A landscape with many valleys, sampled at points; each row gives a point and its height.
A ball rolls from a point to the lowest of its 2 nearest points, and stops where none of them is lower. Distance is the straight distance between rows; heights are no part of it.
z_994 (h 4.34): [ -9 -13  -9  -4   6  17  36  -5   0  15   8 -12   5  12   4 -10  15  16
  -6 -23]
z_75 (h 3.14): [  6  -5   1 -11  14   2  12  -8  -6  32   2   2   5   7  -2   9 -24  14
  17 -31]
z_677 (h 6.28): [ 30  15  -6  -2  -7  11 -19 -20 -16 -17 -14   4  -2 -15  19 -19  34 -11
   1  -1]
z_132 (h 4.25): [-17   2  -1   7  -1   3 -13  12  -3 -14  13  -6  -6  -2  20   0   7  -4
 -27   6]
z_255 (h 2.75): [-16 -13  10  12 -19  24  28  -3   8 -11  32   1  10  15  28 -17  18   5
 -29  14]
z_655 (h 3.87): [  9   3  11   2 -21  -4   8  -9   6 -28   8  22   4  -7   3   0  13  -2
 -18  37]
z_841 (h 2.45): [  1   9  -8 -14 -10 -12  16  20 -10  -3 -12   4 -11  -5 -25   6  37  14
  -4  15]
z_999 (h 7.38): [-28   7   3  16   2   3 -39  15  -4   2  22  -2   2  -4  38   7 -23 -19
  -9   9]
z_373 (h 7.77): [  1 -17  11  36  -5  24 -16 -36   8 -16  -2 -15  10  -4   0 -17 -49 -30
  25  10]
z_126 (h 5.67): [ 22  23  -2 -14   4 -13 -35 -11  -5   3 -11  10   7 -10  16  10 -18  -6
  19   9]
z_332 (h 4.92): [ 16 -35  -3  15  -4  11  31 -36  11  -6 -27 -10   7  -4 -23 -23 -15 -14
  24 -28]
z_72 (h 2.74): [ -9  -3  17  -2 -11 -27  22   6  25   6  -1  18   5  11 -36  15 -33   3
   3  22]
z_84 (h 4.42): [ 15  15   1  -6 -18 -14  18  -7   2  -8  -6  14  -3  -5 -30   9   6   9
  10  26]
z_127 (h 4.57): [-41   2   1  -4  -3  -7 -20  32   5 -18  11 -11  -5  -3   3   0   6   1
 -35  12]
z_211 (h 8.13): [ 11  15  -4 -27   3   7   2  16 -10  10  12  11  -2   0  20   2  41  13
  -9   1]
z_742 (h 7.49): [-24  -1   3  29   0  12 -37   2  -4 -14  15 -10  -7  -2  21   2 -18 -25
 -10   5]
z_38 (h 3.51): [-21 -19   1  -9  -2   1  40  19   3   3   8  -3  -4   6 -12  -6  11   7
 -22  -7]
z_714 (h 2.80): [-17  -2   5 -14   4  -7  37  14   6  19  21  11   4  15  -6   6  10  14
  -9  -2]
z_421 (h 1.82): [-34 -20   8  -9  -6   1  30  20  19  22  27  15  10  20   9  11  -8  15
 -14   1]
z_697 (h 2.16): [ 12  -8  -4   2  19   4   1 -24  -4  21  -3  -3   7  13   3   5 -41   6
  27 -25]
z_80 (h 5.27): [ 14 -24  -4  12   3  21  15 -37   5   3 -12  -4  14   3  -4 -15 -32 -10
  28 -25]
z_843 (h 1.90): [ -6 -21  -2  -3 -11  24  45   1   5  -1  21   1  12  18  14 -21  26  19
 -24   1]
z_158 (h 4.61): [ 24  -1 -15   2  11  -1   1 -15  -6  -2 -21 -12  -7 -13 -21  -7   9   1
   7 -18]
z_976 (h 8.18): [ 11 -27   6  23 -16  15  20 -39  15  -7  -3  13  15  -4  -6 -18  -4  -7
   8  12]
z_334 (h 0.96): [-42 -21  18  -8  -3  -8  30  26  33  20  17   6   7  14  -7  16 -23   5
 -12   7]
z_824 (h 2.82): [ 15   9   9 -12  -3  -4  22  -7  -8  14   7  17   3  -1  -4  10  10  17
   1   5]
z_913 (h 2.67): [ 26   7  -2  -9   6 -19  -3  -3   2   0 -16   1  -1   6 -38  12 -15   8
  24  -1]
z_172 (h 7.23): [-19  11  -1   6  16  -5 -42  14  -5  18  12  -1  -4  -2  35   9 -13  -5
  -9  -6]
z_61 (h 3.71): [  1  11  14  -7 -11 -31   5  11   9  -9  -2  15   5   2 -33  15 -13   4
   9  34]
z_226 (h 1.37): [ 7  2  0 -1  8 -9  3  6  0  2  6  1 -4  1 -1  9  1  9 -2 -5]
z_13 (h 5.08): [-32 -19   2  15   3 -13  14  31  10 -19 -11 -19 -12   5 -28   4 -15  -6
 -15   5]
z_251 (h 4.07): [  5  -9 -11   7  -2   4  24  -6   1  -3 -23 -14  -4  -6 -30  -3   3   0
   5 -23]
z_194 (h 0.92): [ 16  14 -11 -17   4 -14  -1   1 -15  11 -19  -5  -3  -6 -29  16   0  10
  15  -5]
z_265 (h 4.53): [ 14  19  12  -9  -9  -4  -9  -9  -5 -14  10  26   7  -4  18   1   4  -4
  -8  29]
z_319 (h 7.58): [-16  -8  -3  40   0  18 -39 -15  -8 -15   9 -20  -7  -3  17 -13 -26 -31
   5   0]
z_26 (h 2.34): [-17  -1   1   2   8  -2  -8   2   6   5  14  -7   0   5   3   8 -20  -3
   0  -3]
z_342 (h 3.96): [ 20  11   0 -10   6 -23 -16  11   4  -1 -20   4   1  14 -40  17 -42   7
  22   3]
z_851 (h 3.45): [ -4 -15  -9  -9  -2   1  40   6  -5   7 -16  -8 -12  -2 -28  -1  22  12
   4 -13]
z_564 (h 4.91): [ 22 -19  -6   6 -11  10  37 -22  -3   0  -3   0   4  -9 -11 -18  27   7
   0 -12]
z_835 (h 1.89): [-28 -11  17   2 -12 -19  21   5  22  10  10  12   7  17 -17  15 -32   6
 -10  14]
z_426 (h 0.33): [  5  -9  10   8  -1   1  12 -22   5  14  15  15  13   8  -3  10 -30   0
  10  -6]
z_473 (h 6.27): [ -1  -5  -3 -12  18 -26 -11  25   3  25  -9 -12  -8  11 -25  20 -18  15
  15 -23]
z_55 (h 3.84): [  0 -15  -3  -4   7  12  27 -11  -2  29   3  -1   6   5   2  -5  -4  14
   8 -33]
z_644 (h 8.31): [  6 -23   7   7 -23   9  40 -27  14  -9  -9   9   4   0 -17  -8   3  -4
  -4  11]
z_308 (h 4.99): [ 37  28  -1 -19  -3   1 -12 -19 -17   8  -4  15   4  -6  30  -6  27   4
  19   3]
z_317 (h 4.27): [-45 -14 -12   4   7 -13  -4  40   3  -1  11 -20  -8   1   5   6   2   5
 -27  -8]
z_643 (h 6.76): [  0  12  -3  -3  17 -14 -47  16   1  12  -3  -7  -8   0   2  17 -34  -4
  11  -9]
z_670 (h 3.56): [ 16   4 -13 -13 -15   2  28  -3 -10   1  -6   8   0   0 -19  -7  45  13
  -5   9]
z_32 (h 2.52): [  5   7 -10 -11   7  -8  22  10 -11  21 -13  -6 -15   0 -35   9  14  15
  11 -10]
z_168 (h 6.62): [-11   1  -6 -10  14 -29 -10  31   6   8  -3  -3  -6   2 -30  25  -8  13
   9   3]
z_588 (h 3.95): [-13  15   4  24   9  12 -60  -8 -11  -7  10  -8   2   5  25   3 -41 -28
  21  -4]
z_812 (h 1.79): [  3 -14  -2  13   8  32  15 -11  -9   4  15 -12   3   7  33 -18  16   5
 -15 -17]
z_469 (h 3.52): [  1   0   2  21  11  12 -40 -18  -9  -2   9 -10   6   0   5   7 -55 -17
  23  -7]
z_245 (h 4.54): [  9 -33  -9   7  -6  12  38 -23   9   2 -17 -13   2  -4 -19 -22  13  -1
   4 -23]
z_789 (h 5.29): [-15 -13   8  19   1 -13  -3  10   8 -12 -15 -22  -8   3 -26   2 -24  -8
  -9 -10]
z_840 (h 3.79): [-12   0  -1  16  -2  26 -14  -9  -6 -19  13 -10  -1  -2  33 -17  10 -13
 -16  -2]
z_372 (h 0.28): [ 13  -8  -1  -4   2  32  27  -5  -6   3  22  -2   7  16  28 -15  37  19
 -23 -12]
z_431 (h 4.37): [ 26  -1 -13  -2  -1   4  18 -12 -12   4  -8   0  -3  -7  -4 -19  39  14
   3 -10]
z_925 (h 7.02): [-22  19   1  -1  12 -20 -47  29   0   7   4   0 -11   0  12  21 -17 -15
  -5   6]
z_787 (h 8.02): [ 25 -10   2  27 -12  15  -4 -41   6 -15   4  11  15 -10  10 -27  -6 -11
  18  11]
z_715 (h 3.31): [-16 -12   7  18  -7  30   3  -4  -2 -18  26   1   1  13  37 -16  16  -9
 -30  10]
z_834 (h 3.75): [-10  -1  -3  13  14  11 -45  -3 -16  -4  -5 -17 -10  -7  23  -3 -13 -19
   2 -24]
z_299 (h 5.18): [ 26  11 -13 -10   3  -7 -12 -10  -7 -12 -32  -4 -13 -19 -11  -6  28  -2
  10  -7]
z_450 (h 7.13): [ 28  25  -1  -9 -11   6  -5  -5  -5 -14  -2  22  -1  -7  15 -10  52  -2
  -9  25]
z_193 (h 6.94): [ -9  21   6 -16   7 -37 -19  32   9  11   7   7 -10  -6 -15  24  -1   7
  -2  20]
z_466 (h 2.41): [  6  11  -4 -14 -16   2  15  14   0 -24   0   9 -11  -4  -3  -7  53   7
 -23  33]
z_819 (h 7.87): [ 19 -16  -4  36 -10  26 -19 -50   6 -12   3  -8  18 -16   8 -32 -30 -20
  29   3]
z_394 (h 6.74): [ 42  20  -6 -18  -9   4  -7 -10 -14 -18 -19  23  -1 -13  22 -18  55  -8
  -2   6]
z_109 (h 7.24): [-17  14  -6 -15   3 -23 -40  38  -1  -5  -5  -2 -14 -12   9   9   0  -4
 -11  10]
z_528 (h 1.98): [  5   4   6 -10  -3  -4  25 -10   6  20   7  15  13  10 -12  21 -18  15
  14   4]
z_452 (h 4.08): [ 28  26   2 -12  -1   0  -1 -16  -9   5   7  23   8  -7  11   7  12  16
  20   4]
z_870 (h 4.18): [  0  21  -3   8  16   5 -58   2 -14   4  -7 -13  -2  -9  30   5 -24 -26
   9 -10]
z_756 (h 5.72): [ 38  24   2  -7   5  17 -19 -20 -14   0  -8  11  -2 -11  50 -18  32  -5
   6 -10]
z_165 (h 5.53): [  1 -15  -8  10   7  -7 -10   1   5  -4 -23 -20 -10   0 -25   4 -37  -7
   9 -20]
z_218 (h 7.67): [ -9 -18   8  39   2  21 -19 -26  -1  -3   9  -9   5   2  15  -5 -29 -21
  10  -1]
z_384 (h 7.25): [-18  20   0 -24   5 -25 -23  42   4   1   5  11  -2  -8   5  16  22   9
 -10  18]
z_842 (h 1.60): [-11 -13   7   2   2  -4  12  -7  16  12  -2  -5   5   9  -9  13 -26  -6
   4 -11]
z_33 (h 5.88): [ 11  -2  -5  -1  23 -11 -18   6  -5  14 -22 -24 -14   1 -24   9 -22   9
  12 -29]
z_106 (h 8.47): [  0 -14   2  -5 -13  -5  46  -8  12   2  -7   7   8  10 -33   3   8   3
  -1  10]
z_44 (h 3.26): [  1   3   6  -5 -21  -6  18   3   6 -24   9  12   0  -1 -14  -6  30   4
 -23  30]
z_809 (h 7.53): [-11  26  -6 -29   1 -12 -21  30  -4   2  -3   7  -6 -10  21   2  39   3
 -24   8]
z_577 (h 7.82): [ -2  21  -5 -24   7   6 -15  27 -14  -2   1   6  -2   3  40  -8  46   5
 -20  -2]
z_315 (h 5.14): [ 14  29   8  -5  -9  -3 -28 -17  -7 -11  -1  21  12 -10  26   3  -7  -7
  11  16]
z_669 (h 1.06): [ -9   6  -5 -17  -6  -1  17  30  -6  -8   5  -3  -7  -2  -6  -3  40  13
 -24  13]
z_709 (h 6.24): [ 11  33  -1 -24   7 -24 -41  19  -2   9 -14  13  -1  -3   3  17 -10 -10
  14   7]
z_210 (h 3.97): [-35 -14  -8 -11   6  -6  19  38   8  -5  10 -22  -8   2  -6  -4  13  16
 -22  -6]
z_425 (h 3.18): [ 11   2  -1  18  13  25 -27 -19 -15  -7  -1 -15   2 -14  35 -11  -5  -9
   5 -22]
z_122 (h 3.53): [  9  20  -3 -14 -11 -25   5  17  -9  -4 -15   9 -12 -11 -29  16  18   6
  10  24]
z_337 (h 3.01): [  1  -9   6  15  11   9 -16 -26   1   5  -2  -7  11   4   6  -1 -50  -1
  22 -14]
z_495 (h 8.65): [-20 -22   8 -15 -12  -7  53  15  20  15 -12   7   3  21 -39   6  -2   0
   7  -2]
z_328 (h 2.58): [  4  -5   2  23  14  37  -3 -25 -14   6  13 -16  -1 -10  38 -15   6  -4
   1 -21]
z_578 (h 4.83): [-32  -4   5   3   2 -16  -2  34  12 -25   3 -15 -10   2 -12   4   1  -8
 -22  19]

Where does a ball stop that starts at each point below?
z_299 -> z_194
z_789 -> z_372
z_709 -> z_669
z_394 -> z_226
z_317 -> z_334
z_870 -> z_372

Call two points neighbours if one is among the 2 nearest of the other. Go from one point of each pair to the other, from neighbour to neighbour, staying as low as possible. Name the highest point that can't be avoided.
z_334, z_669 -> z_84
z_372, z_697 -> z_870
z_194, z_426 -> z_677
z_426, z_226 -> z_26
